Each row is a point on a tangle of strands that fork, close into loops and nearly touch. The rows are in no order.
In the rows, zero is written as 128.
Points whose rows are less than 65.1 apart are linked; no others are. Some points are linked to none.
vef: [130 120 155 138  61 157 132  69 102  82 111 202 156  85 117  97 160 124
 151 125]
Pibe: [159 136 126 138  64 154  99  40 130  99 103 215 188 119 107  96 164 108
 146 107]
fino: [125  94 145 145  81 147 156 104  86  94 124 129 134 100 119 131 129 148
 147 127]
Gobuf: [ 75  62 158 116 152 159 140 161 108  84 140 162 143  92 150 126 112 153
 133 186]
gonu: [122 130 164 160 193 163 112 207 150 130 137 118 158 173 171 163 118 149
  88 161]
goza: [ 94 117 133 126 115 145 122 141  60 161 118 136 110 138 142 105 139 176
 157 139]
tunaz: [120 177 107  93 115  83 126  68 181 146  84 158 149 116 142 107 141 108
 130  89]
bakol: [111  73 165 160 178 178 135 206 117 104 153 140 163 145 171 144 105 176
 102 175]
tedam: [ 97 132 149 108 120 127 155 110 151 106 126 167 139  60 166 105 110 125
 130 123]
fivif: [182 139 119 161 181 114 137 215 156 105 212  83  81 138 132 116 117 117
 112  98]
memez: [134 110 144 158 210 141 110 217 168 121 136 102 104 118 181 114 121  94
 133  87]
Vov: [124 119 142 154 204 151 112 202 175 124 123 102 133 130 167 147 112 109
 110 130]
tuso: [143 182 113 100 170  97 138 202 144 139 193  91  78 141 139 103 125 133
 125 107]
vobib: [ 80 126 108 121 116  91  83  80 125 143  48 176 148 122  69 118 163 123
 123 152]
zug: [ 62 109 133 113 137 149  84 129 101 122  72 138 149 169 107 146 156 160
 112 196]
Vapu: [146  81 148 181 188 170 122 202 163  91 135 119 143 117 158 165  96 118
 114 140]
zifir: [ 69 113 126 104 119  93 102  82 146  95  86 189 137  99  84 131 144 104
  99 177]
gopi: [134 105 139 174  89 148 145 132  32 125 136 135 105 115 115  93 153 173
 164 108]
Dadun: [138 144 140 129  81 121 146  96 106 132 123 156 122 100 150 102 125 147
 151  90]
befir: [ 97 121 130 119  92 105 101  61 133  99  82 211 148 102  80 112 164 107
 121 151]
ker: [148 178 115  99 105  91 145  96 145 151 124 132 119 122 148 114 135 118
 143  82]
kovef: [132  82 145 168 175 162 140 194 143  96 149 115 134 109 160 144  90 137
 121 139]
Bisis: [156 126 133 140 183 129 130 161 186 120 142  91 127 107 155 125 121  50
 115  72]
takot: [165 152 137 147  67 131 142  88  95 137 124 169 129 111 131  93 142 143
 162  76]
deza: [146 103 140 163 123 146 164 154 102  95 170  89 114 134 131 150  92 161
 124 128]
lotaz: [152 165 102 103 162 106 129 126 177 143 127  68 125 164 117 167 125  84
 113 119]
Fuz: [137 129 153 154  68 155 130  83  82 106 104 191 153  86 120  83 155 142
 165 102]
nep: [ 51 103 146  93 159 121 119 128 159 108 116 182 131  70 143 114 118 111
 115 178]
daza: [109 106 120 132 123 137 125 193  62 166 193 134  89 198 162  81 126 213
 113 149]
gug: [ 79 101 136 123 182 134 113 143 182  96 107 144 144  93 122 148 110  91
  99 173]
dor: [ 84 134 130 104 179 127 128 151 164 135 113 116 131 105 162 130 109 120
 117 137]
tuv: [ 62 109 135 108 190 145 108 175 156 138 112 132 143 127 164 135 105 130
 106 175]
lumu: [183 120 115 148 116 115 174 139 133 110 207  85  96 123 130 127  97 116
 114  94]
zaze: [138 146 129 157 103 125 124 129  44 184 129 164 100 117 118  70 152 162
 180  97]
fola: [169 149 121 142 183 115 137 207 158 122 195  84  87 139 140 114 119 107
 116  96]
Zupa: [125  81 150 169 189 170 110 190 176  87 123 129 150 114 151 163 108 111
 113 159]
dezil: [136 147 110 147  96 113  80  48 144 124  68 235 195 123  71  81 173 100
 133 119]
Varas: [121 131 131 131 144 134 135 192  92 149 177 110  96 174 164 112 109 189
 118 145]
repet: [144 106 133 154  80 160 120  79  78 113  89 134 152 123  72 137 173 112
 156 129]
Vam: [111 119 135 130 136 128 159 150 108 130 148 120 112 105 162 120  95 157
 134 121]
digi: [151 174 123 121 154 125 132 181 140 136 161  84 106 181 129 164 113 137
 110 139]
mip: [165 133 128 161 188 150 109 190 184 115 141  80 130 157 144 166 120  76
 111 107]
kav: [150 132 109 126 104 136 118  92 121 132 100  83 138 181  81 183 133 115
 127 139]
bosaz: [ 67  93 160 102 118 134 129 111 118  85 117 181 131  79 118 126 139 129
 134 179]
pifes: [124 120 139 141 204 133 122 194 173 129 129 108 117 102 181 114 111  94
 130  94]
kur: [ 93 112 138 118 145 150 133 166 107 137 132 115 124 139 158 132 107 169
 128 152]
Zufif: [134 148 125 106  77 125 121  49 166 102 100 192 169 105 132 106 140 109
 125 112]
Tesal: [184 180 106  78 116  79 148  88 172 151 157 107 128 143 134 119 145  80
 127  71]
fefop: [102  74 153 143 176 152 132 170 159  91 138 151 136  64 162 130  94 116
 127 155]
rifa: [ 75  84 154 108 124 147 136 131 109  92 119 159 134  87 135 129 124 145
 136 176]
Nez: [103 108 125 126 110 152 110 179  43 180 151 135  96 185 149  81 144 200
 143 139]
kabo: [106 123 141 120 124 123 160 137 117 127 144 136 111  80 173  99  97 153
 137 110]
nem: [149 169 125 147  99 121 119 106  83 188 104 168 122 124 110  94 158 139
 186  97]
mupes: [101 131 148 115 117 129 158 117 127 114 129 156 126  68 173  99 103 142
 138 113]
Vovu: [ 53 113 132  91 135 137 106 133 106 153  94 145 134 129 144 114 131 155
 134 172]
Bugu: [170 153 125 126  85 107 164 100 125 129 162 124 108 116 144 110 114 126
 135  81]
Sulor: [146  93 138 159 148 151 157 153 150  98 155 101 134  97 149 150  89 107
 122 116]
meguk: [ 75 110 133 107 121 108 115  87 158  87  99 172 141  95  90 139 131  99
 100 173]
keri: [143 109 143 155 116 152 157 149  90 100 153  94 118 151 128 151 109 169
 131 139]
zafak: [ 94 111 141 117  94 129 118  81 116 103  88 166 138  95 100 129 143 123
 133 152]
riraf: [106  84 148 135 112 157 145 139  74  95 127 122 126 119 132 136 124 173
 144 149]
zofon: [115 161  99 101 110  80 113  61 173 148  69 159 156 118 118 113 145 107
 116 102]
gevus: [105 164 115  94 130  95 132  99 160 155  95 120 125 120 141 128 124 116
 130 110]
zutas: [158 132 116 153 111 102 153 162  98 120 210 100  58 143 109 101 115 186
 124 122]
Rab: [139 118 144 154 162 158 137 169 151 106 140  90 138 140 135 175  95 127
 108 149]
tiduk: [127 125 107 144  97 119  99  74 116 149  61 138 156 144  61 145 167 116
 140 134]
sova: [ 59 146 115  93 172 115  88 134 149 160  75 120 137 163 132 136 123 150
  94 168]
zan: [139 140 129 158  94 137 115  79  87 160  81 169 156 116  90 105 171 116
 172 110]
gat: [ 88 119 160 107 103 128 139  93 142  88 119 192 143  64 144 113 122 125
 130 147]
tuto: [140 107 145 114  77 142 140  56 153  80 134 168 165  87 130 132 126  98
 118 130]
nuvu: [ 92 117 133 113 136 138 130 117 144 109 101 126 137 110 123 153 112 124
 119 160]
vilu: [124  98 132 161 183 127 160 198 127 131 187 121  90 108 186  86  89 156
 120 107]
bov: [184 161 107 112 116 114 135 138 141 130 169  72 108 176 102 170 123 116
 121 125]
Tifo: [170  96 131 182 168 139 157 184 150 101 186  92 107 112 155 132  89 115
 116 100]
paguz: [151 168  99 103 118 102 124 110 144 160 116  93 111 164 106 158 132 117
 140 121]
Nada: [102 114 128 116 152 120 124 104 195  99 107 139 153  78 123 145 113  74
  95 142]
vala: [113 126 125 124 106 137 113 103 108 128  80 119 134 140  93 150 138 135
 142 144]
buda: [143 166 121 127  98 108 121 101 103 180  97 144 112 137 113 117 149 135
 171 102]
Gop: [143 165 114 116  99 105 123 118 102 173 112 119  96 149 113 128 138 142
 164 113]
leso: [125  99 142 132 107 146 159 118 113  96 135 121 133  97 138 140 103 135
 132 134]
bofi: [147 129 123 141 189 140 114 158 194 120 121  74 140 138 136 163 114  61
 103 111]
vav: [ 57 108 123 110 121 102  81  91 107 109  67 193 131 114  69 117 173 124
 115 183]
Bir: [117 115 125 118 160 120 126 107 204 105 110 121 157  85 126 143 119  56
  90 122]
fum: [ 74 114 130 112 143 141  99 126 124 117  82 129 143 156 106 156 136 147
 112 184]
Zam: [117 109 132 114 105 133 134  78 153  98 111 127 152 103 106 155 118  98
 115 145]
Nules: [135 158 102 127  93  92  95  46 168 148  64 200 178 128 103  99 160 112
 129  99]
vidur: [ 81 137 108  98 143  92 114  91 174 129  77 135 149 110 107 140 125 105
  97 141]
Logib: [124 123 118 143 111 112 139 161  59 151 179 127  66 149 136  77 128 199
 141 124]
lide: [126  68 147 167 187 160 138 199 143 102 153 132 127  95 176 128  91 137
 124 137]
Fured: [102 144 135 112 198 118 137 180 162 142 135 111 113 102 182 102 113 101
 127  93]
lep: [178 144 127 181  72 137 143 103  53 148 140 159 115 120  98  89 154 139
 168  80]
taval: [132 172 125 151 121 125 112 111  76 206  87 183 135 123 105  79 165 133
 187 104]
bez: [200 142 117 112  79 117 147  68 140 130 175 115 139 126 147 128 125  98
 122  80]
Zez: [191 162  98 100 117 100 139 135 146 137 184  73  98 154 104 148 127 104
 121 106]
Danu: [162 108 131 149 146 157 141 148 152 101 152  76 143 144 127 182  96  99
 105 136]
Sitom: [112 115 125 143 111 144 112 172  26 180 146 137  88 164 133  69 151 190
 158 130]
fudi: [145 110 130 153  81 157 126  97  69 122  99 113 140 136  86 146 162 133
 161 125]
Dape: [127 163 113 106 180 106 127 142 180 143 116  81 129 143 137 147 116  83
 111 112]
Pokos: [115 117 150 125  64 142 121  62 119  70 106 210 155  90 100 110 164 110
 139 144]
Dudi: [105 154 116 120 114 102 101  87 123 177  61 161 135 129 105 113 155 130
 156 121]
tede: [106 151 124 128 101 115 100  74 119 159  59 187 151 108 104  95 156 129
 155 121]
Vitem: [144  99 127 139 136 156 131 113 162  99 133  83 159 135 107 187  99  90
  98 151]
Vuzez: [138 144 140 170  97 144 132 119  40 169 117 174 125 109 119  64 162 153
 184  92]
nolob: [ 83 109 136 107 124 145 129 159  79 153 131 130 113 141 164 109 118 179
 135 151]
dus: [134 176 149 130 136 141 110 168 109 148 130 103 131 218 128 178 140 176
  98 171]
mefum: [147 145  99 145  90 106  82  35 158 136  70 218 199 134  83  96 167 102
 131 105]
Lisim: [152 105 147 120  77 145 149  66 148  88 147 145 164  85 138 137 114  95
 111 115]
Laba: [163 146 106 146 123 104 150 175 117 116 218  94  64 153 109 100 113 180
 113 125]
fuga: [182 121 110 128  80 132 133  86 114 134 141  85 125 158  95 168 131 110
 135 120]
Supu: [101  69 156 146 173 167 134 180 141  85 138 143 142  95 152 145  95 137
 123 181]
buzag: [145 148 140 176 100 155 134 104  51 159 107 182 148 103 112  72 173 136
 181  93]
Nena: [167  92 131 177 164 142 149 174 157  98 170  92 121  98 158 134  96  93
 120  90]
mavib: [180 174 107 101 126  79 155 144 150 130 194  93  90 125 127 111 135 102
 129  81]
fufo: [101 151 118 120 120 112 102 104 101 188  67 156 122 132 116 111 151 142
 160 126]
kegar: [ 79 115 145 111 173 136 138 154 160 125 120 137 132  79 172 122 105 120
 124 143]
ragid: [ 87  70 150 133 196 167 116 207 146 124 138 152 143 109 185 118 100 139
 118 164]
gad: [183 138 110 143 102 102 169 138 122 118 206  87  82 132 117 123 111 139
 119 100]
parep: [131 153 105  94 140  86 134  80 185 147 101  99 146 132 124 144 129  81
 108 103]
sosep: [119 140 128 123 120 136 123 154  82 147 128 107 107 162 133 137 125 172
 138 141]
nuve: [149 129 131 145  68 148 111  51 116 110  93 191 174 111  96 107 165 106
 149 114]
dova: [181 175 114  85 135  89 152  99 176 143 171  96 130 131 140 119 140  64
 118  67]
Suk: [130 111 129 121 121 137 143  97 165 107 129 111 148  99 125 155 111  88
 113 131]
kule: [118 148 133 126  80 128 116  75 123 129  81 190 150  99 118 102 152 128
 155 113]
ruduk: [ 75 147 123 100 164 128  98 143 140 155  86 116 137 178 137 148 126 155
 103 173]
bemu: [117  98 143 144  90 155 139 117  69 101 116 130 128 111 113 128 142 154
 155 138]
kuni: [140 167 111 119 114 121 104 136  91 180 111 113  94 169 106 134 144 150
 162 134]
gebu: [118 128 144 135 137 159 126 148 112 115 118  98 147 178 122 180 121 160
 112 172]
dulek: [137 141  92 101 127  86 118  71 174 154  95  94 146 150 104 159 134  89
 103 115]
rin: [165 164 115 114 177  98 145 201 157 125 200  88  78 131 133 102 126 102
 121  89]
pugi: [106  65 166 152 186 177 125 201 138  93 137 150 161 129 161 151 107 155
 109 186]
nare: [ 47 100 127 104 139 140  79 123  98 132  75 159 141 150 103 125 163 153
 122 195]
magud: [120 149 129 120 183 120 139 182 142 141 149  95 101 127 170 118 106 122
 125 110]
numid: [141 132 147 159 209 147 105 228 169 130 143 104 122 159 177 142 118 119
 108 118]
vopil: [142 115 136 156 130 116 182 141 121 114 186 120  93  90 163  92  93 149
 129  86]
Pog: [193 164 101  94 126  91 145 144 159 132 199  72  96 143 112 131 135  96
 120  94]
bipel: [171 186 103  86 113  80 148 109 152 154 154 112 107 131 136 117 136 104
 142  81]
komak: [ 83 131 127 111 189 126 112 146 179 127  97 111 141 121 140 144 106 108
 103 152]
Fafo: [192 137 105 101 109 110 133  70 156 146 158  75 137 146 124 164 131  81
 112 100]
Vup: [155 127 134 180  81 137 147 117  44 138 138 143 102 118 110  89 148 161
 171  97]
vudaf: [137 161 136 133 148 136 126 176 125 132 147  95 125 195 133 174 116 162
 110 159]
Dera: [141 151 122 147 100 118 124 146  48 188 152 156  78 132 114  69 149 171
 174 100]
litad: [ 65  64 160 114 166 157 125 155 134  78 135 169 137 100 133 143 118 131
 122 206]
Sanit: [116  74 143 162 103 153 155 143  40 106 149 118 110 135 133 100 141 200
 148 136]
sape: [173 124 111 114 119 126 134  85 159 132 144  74 149 146 115 175 116  75
 106 119]
Pume: [107 121 161 141 167 166 123 180 134 118 126 120 157 171 155 167 113 160
  95 178]
suv: [ 64  76 155 114 164 154 116 149 131  77 121 159 142 129 115 156 126 137
 108 219]
ritud: [ 80 137 133 101 115 119 116  95 131 138  83 167 132  96 134 110 133 138
 143 141]
fod: [115 140 123 135  89 111  88  48 139 106  73 234 165 117  74  94 177 101
 124 141]
Bif: [130 126 113 128 189 126 119 137 204 124 113  85 146 123 126 153 121  54
  99 110]
tinus: [174 140 126 112  66 131 131  39 148 112 134 157 172 115 147 121 131 104
 121  95]
kodem: [ 78 131 135 116 194 143 102 173 164 141 110 118 142 143 158 149 110 131
  98 166]
fetet: [130 158 114 107 135  92 144 177 105 155 186 111  65 137 148  93 116 173
 131 115]
viza: [165 197 100  79 114  67 136 124 152 170 146 117  96 142 122 108 153 114
 155  83]
Saro: [158 141 127 129 169 119 151 156 171 131 157  90 120 114 152 128 115  66
 119  79]
fipa: [ 77 127 127 106 143 129 108 122 132 131  81 126 136 130 122 146 123 141
 121 169]
mal: [ 79  91 143 132 196 146  98 168 180 104 110 146 146 107 137 150 110 106
 101 188]
Pobi: [115 149 125 114 186 110 136 146 185 136 116  96 126 109 150 129 119  76
 116  97]
Pason: [130 145 133 132 124 151 119 135 112 125 108  90 139 194 104 184 122 154
 121 161]
dad: [ 97  95 149 129 170 158 139 183 123 125 147 121 140 129 173 134  92 162
 120 159]
birak: [140 143 115 132 114 140 112 115 111 136  94  87 132 193  81 179 142 138
 130 152]
noka: [168  91 148 197 185 161 125 217 161  99 152 108 128 136 164 155 101 123
 108 121]
pas: [ 98 105 124 115 120 148 121 193  61 172 172 137 103 200 170  86 131 201
 123 150]
pifip: [177 111 126 147 124 127 169 129 142 111 188  85 120 110 142 145  91 100
 114  93]
Gemo: [102 147 111 116 130 123  89 117 100 178  62 123 126 172  93 137 154 150
 148 151]
zezek: [127  88 138 175  97 152 146 136  35 118 139 126 106 132 123  97 152 187
 159 125]
Zibi: [ 91 127 133 117 124 148 110 140  86 143  99 118 127 165 124 143 137 169
 138 161]
Tevak: [127  91 149 131  71 152 136  80 109  78 111 149 157  94  94 139 152 114
 141 149]
Sesi: [110  88 145 160 200 162  93 189 187  96 111 138 153 116 146 161 113 100
 108 169]
kos: [187 139 115 121  69 120 118  40 133 153 119 144 163 138 117 128 149  97
 140  89]
sokev: [149  96 132 134 126 149 143 105 160 100 139  95 154 104 126 168  98  84
 109 128]
Foma: [163 144 118 123  66 149 105  34 151  96 107 204 183 122 128  97 147 108
 131 104]
Zogas: [112 120 145 116  80 128 117  59 139  80 104 209 152  91  99 116 156 102
 126 149]
Tunur: [151 134 117 152 104 105 142 159  76 136 199 113  55 144 109  87 128 198
 135 127]
Ris: [ 64 110 122 112 113  82  91  85 125 103  72 194 134 111  69 125 158 114
 106 179]
mopos: [ 84 105 155 112 102 132 127  90 121  90 109 186 132  80 117 119 141 125
 139 161]
ril: [189 145 121 120  87 111 164  84 136 123 182 114 118 116 149 114 117 107
 120  77]
lotuk: [112  92 136 149 116 143 156 153  64 118 156 117 101 136 149 109 113 197
 137 136]
kizuz: [156 137 107 132  79 111  98  37 139 156  78 166 176 137  85 121 163  97
 139 105]
nav: [139 159 116  94 141  96 147  91 184 139 124 105 137 115 144 126 122  78
 114  83]
neten: [190 164 106 107  97  85 158 122 143 133 195 111  95 122 125  98 131 118
 128  72]
komu: [ 59 122 144  89 144 110 122 115 162 113 107 186 137  64 149 105 119 117
 117 157]
Zezo: [143 136 110 114  97 107 114  75 136 155  89 117 140 146  90 157 143 108
 134 125]
peko: [110  94 132 143 178 133 152 207 113 141 186 127  98 140 190  90  89 179
 112 126]
zuge: [137 177 104  86 151  87 126 202 128 153 196 104  69 143 137  89 130 166
 127 119]
Lovo: [155 117 138 154  72 158 120  60  94 102  94 182 173  99  86 111 184 103
 151 121]
Zul: [ 44  97 137  89 150 142 107 142 123 129 106 162 134 111 146 118 124 148
 123 187]
Gimu: [121 108 136 137 172 139 130 146 185 107 121 106 145  94 138 155 103  77
 108 130]
zimet: [111  71 150 157 198 165 122 216 143 120 144 138 132 107 193 120  97 145
 120 146]
boz: [141 138 158 166 203 150 111 225 163 137 142 111 139 167 179 153 121 134
  95 136]
tugip: [127 175 112 104 128 116 103 153  99 177 115 109  95 183 115 141 142 159
 152 143]
mel: [129 101 140 142 128 143 160 130 131 100 145 107 135  98 142 149  91 126
 126 127]
Fab: [134  94 152 123  70 147 144  69 123  71 123 167 157  85 111 133 138 111
 134 137]
Mavu: [175 148 101 103 106  99 128  79 150 160 128  90 129 159 104 163 136  94
 126 110]
Biz: [151 144 124 105  86 122 134  48 172 111 122 157 171 108 149 123 127  99
 113  97]
lubi: [133 162 108 104 116  91 126 176  94 168 183 120  58 145 132  80 131 182
 139 123]
reka: [142  84 137 133  73 156 132  73 107  81 112 126 158 113  81 158 155 107
 129 148]
Nak: [153  92 131 129  80 151 136  72 118 104 128 102 156 126  98 171 130 104
 123 136]
gevu: [148 130 107 118 118 125 122  86 150 132 114  81 146 163  99 183 120  98
 107 138]
Zubot: [113 112 137 131 151 148 136 145 140 111 119 108 140 127 132 162 102 132
 115 156]
lufad: [203 132 121 121  59 121 132  50 124 141 149 125 144 136 124 135 140  98
 135  89]
poz: [119 125 128 122 108 140 131 107 116 126 108 107 126 134 112 156 125 133
 138 138]
rego: [133 160 144 134 127 148 111 154  99 139 113  98 134 216 115 175 144 174
 117 168]
lani: [102 137 127 114 113 125 118 136  73 179 115 144 100 128 146  97 139 166
 162 118]
Kapif: [113 116 101 144 112 116  82  76 113 144  43 142 163 148  40 142 173 109
 131 148]
nodib: [166 130 115 143  82 124 149 118  84 132 153 109  98 140 107 132 124 148
 150 107]
kika: [185 153 113  98 144 103 148 115 171 134 179  75 127 132 136 138 133  61
 113  78]
saf: [154 157 124 126 101 102 175 120 130 126 172 126  98  99 158  97 111 136
 130  75]
bavu: [127 172 122  97 142  98 153 137 144 144 140 110 101 111 163 113 119 123
 135  96]
fifat: [ 97  94 146 128 179 147 136 169 155 106 130 142 135  73 167 123  95 116
 125 143]
ziv: [115 112 120 136 119 123 132 178  64 156 193 126  74 173 149  83 121 210
 124 137]
rem: [130 107 138 152 188 151 116 172 181 108 121 106 136 107 157 146 108  83
 113 121]
fup: [132 127 147 163  87 163 128  96  61 124  98 181 150  93 102  84 177 135
 175 109]
naf: [ 46  92 142  93 160 134 111 141 142 117 115 169 133  94 144 119 118 129
 117 194]
kopi: [165 137 117 149 144 114 158 182 126 113 212  87  81 146 124 124 105 153
 116 114]
Tesa: [101 137 106 107 140 101 118  95 175 130  81 110 146 128 106 156 119 100
  98 142]
rina: [ 79 107 130 118 162 123 113 119 183  97 104 142 144  96 106 150 110  93
  91 175]
Dav: [ 90 136 106 126 137 118  74 109 100 178  47 135 145 163  75 131 166 143
 143 155]
nata: [189 152 128 172  67 138 138  83  77 152 133 169 136 122 108  92 150 124
 171  73]
Bavok: [143 137 143 156 212 137 107 228 171 129 144 100 108 151 175 121 126 105
 120  98]
bib: [106 161 124 129 116 120 103 105  91 198  71 178 136 115 125  80 158 141
 175 114]
vil: [157 133  97 143  94 107  99  53 128 168  71 143 164 150  68 139 166  97
 145 113]
rupa: [120  95 147 148 116 163 149 147  81  94 136 103 127 143 127 145 119 174
 137 154]
povi: [133 162 119 104 140  96 153 161 129 147 163 108  82 123 153 108 114 146
 135 100]
dovi: [108 116 137 132 168 139 145 203 105 144 180 120 109 163 182 110  98 184
 109 143]
Muvop: [137 108 136 158  75 163 117  74  82 102  94 158 164 101  72 123 190 101
 156 136]
Fodov: [133 152 125 107 154 109 147 111 186 128 127 109 138  97 155 123 120  71
 118  88]
Lazo: [140 141 132 144 110 103 182 127 125 118 178 133  91  89 169  87 100 152
 130  78]
mazud: [181 109 132 145  59 141 151  81  93 118 151 110 131 128 109 142 129 124
 141 102]
dif: [143 160 120 120 169 122 138 181 144 135 165  79 100 152 143 143 112 125
 121 120]
gim: [153 125 130 157  86 138 141 126  61 129 144 107 101 144 103 130 130 157
 154 114]
kuzu: [120 140 125 116 118 127 139 122 123 135 110 107 120 132 127 146 113 136
 137 129]
pani: [ 97 124 102 138 131 119  75 100 102 160  37 137 151 161  52 138 172 131
 135 158]
fof: [173 115 143 187 190 150 131 219 155 107 170  93 116 154 162 146 109 126
 105 114]
vaku: [176 145 118 113 162 114 143 127 177 129 166  77 131 127 142 132 125  52
 114  77]
Zuz: [164 157 112 122 116 128 125 133 131 133 138  74 117 188  99 183 122 126
 119 141]
Dimus: [159 106 121 132  79 150 135  87 109 115 123  93 147 141  95 173 129 116
 134 130]
fenum: [173 106 126 137 108 137 164 110 138 107 172  91 133 112 138 149  96  97
 113 104]
nufub: [ 95 138 125 114 132 132 103 132  97 161  85 117 125 165 117 145 138 158
 139 155]
Rep: [110 119 123 135 100 139 105  89 100 131  69 131 141 140  72 145 162 128
 145 153]
luso: [103 148 104  88 128  83 123  70 194 128  81 145 158 107 119 125 132  91
  96 114]
Lis: [ 66  93 139 117 201 150 102 176 172 121 114 150 144 112 155 137 109 116
 103 187]
foted: [149 162 114 115 119 117 128 134 121 149 128  92 101 169 108 158 126 139
 141 132]
Luden: [155 100 141 134  99 143 165  92 146  91 157 118 147  85 144 135  99 100
 118 113]
rezem: [117 153 101 105  98  87 102  48 178 129  69 189 168 119 110 107 148 108
 114 111]
mibev: [116 111 136 139 127 129 156 157  84 127 163 115  96 127 157 110 102 183
 136 124]
Vivib: [163 149 115 119  72 114 116  45 145 146  92 166 162 131 114 120 151 108
 141  93]
sulen: [160 199 104  87 110  67 130 138 129 173 151 127  81 131 124  95 154 136
 160  87]
fole: [177 138 113 144  87 110 153 128  97 124 181  99  86 137 107 128 117 147
 137 107]
moniz: [123 112 126 160 106 146 120 154  24 167 138 136  94 145 123  77 160 181
 170 119]
Bem: [155 172 112 112 156 115 125 148 168 138 137  72 119 183 113 173 123 101
 109 130]
tad: [156 100 130 170 141 137 168 161 124 100 188  90 106 119 143 136  86 143
 118 112]
Mepe: [166 109 136 138  57 146 148  63 105 104 136 134 151 106 118 130 133 119
 135 105]
Fim: [193 122 118 130  71 127 148  88 107 126 164  91 125 140 111 154 125 117
 127 104]
Bebi: [119  88 161 156 176 165 143 207 117 116 160 127 148 153 179 141  97 178
 106 162]
Tamuz: [105 115 155 135 151 164 125 166 123 110 119 110 152 166 136 173 117 164
 105 180]
Terap: [ 70  95 147 114 156 150 107 137 129  94 100 139 148 138 115 155 126 142
 107 203]
fubo: [189 134 131 173 186 144 116 215 170 110 171  83 112 164 143 155 120  93
 105  97]
vud: [ 50 101 124 106 131 117  81 110 106 125  64 172 137 127  82 124 165 139
 116 190]
las: [109 167 119  92 141 104 143 125 145 157 111 119 113 112 151 124 122 124
 134 105]
vev: [ 99 108 132 112 106 127 124  81 147  92 100 154 148  98  94 148 131 106
 119 160]
far: [ 70 128 132  91 131 129 114 132 108 165  96 140 119 118 153 112 126 158
 141 148]
kikig: [180 130 122 171 160 118 150 198 143 105 223  82  82 151 125 125 106 144
 101 117]
lokep: [113 182 114  95 153 114 100 165 121 179 125 106 107 196 135 141 134 165
 123 155]
Zaf: [ 95 172 122  94 173 125 106 165 139 171 112 101 123 192 147 149 123 151
 109 158]
pogav: [ 91 141 131 101 120 119 129 133  98 165 114 141 107 115 162 103 122 158
 150 123]
pife: [156 135  91 109 103  87 106  51 160 160  87 105 158 159  84 155 147  95
 115 115]
pasi: [127 177 115  94 116  91 140  87 165 151 101 144 130 114 149 110 134 113
 138  89]
Gibig: [138 107 132 162 160 115 179 169 125 114 190 110  91  94 169  92  87 148
 123  97]
Desim: [112 125 114 117 181 112 115 116 205 118  97 103 153 110 118 149 120  62
  84 126]
Vefir: [135 150 131 125  74 130 134  73 129 122 102 176 147  98 139 103 133 129
 149  97]
gider: [127 145 129 124 135 131 132 178  99 142 158 102  95 167 145 137 110 177
 130 138]
Takab: [149 174 102 101 106  84 116 169  99 168 175 126  57 139 111  84 144 175
 152 118]
ridev: [148 117 131 154  87 152 134 122  65 120 121  99 119 151  97 147 141 150
 155 132]
rapus: [166 186  96  90 104  72 129 154 121 163 175 123  68 132 110  93 146 149
 154 100]

How many points has the smallest loop of links through each point below? Write - if it is on no loop.
Tamuz => 17
fum => 17
rapus => 13
Tifo => 12
bofi => 15

A tip is a point with one link. Name the tips that can be reached along the links from each point below, in the order of the rows.
Dape => Zezo, Bem
Pokos => Bisis, Dera, Tesa, moniz
Fab => tinus, Mepe
fefop => ragid, komu
bov => neten, Gimu
kabo => sova
pani => kuzu
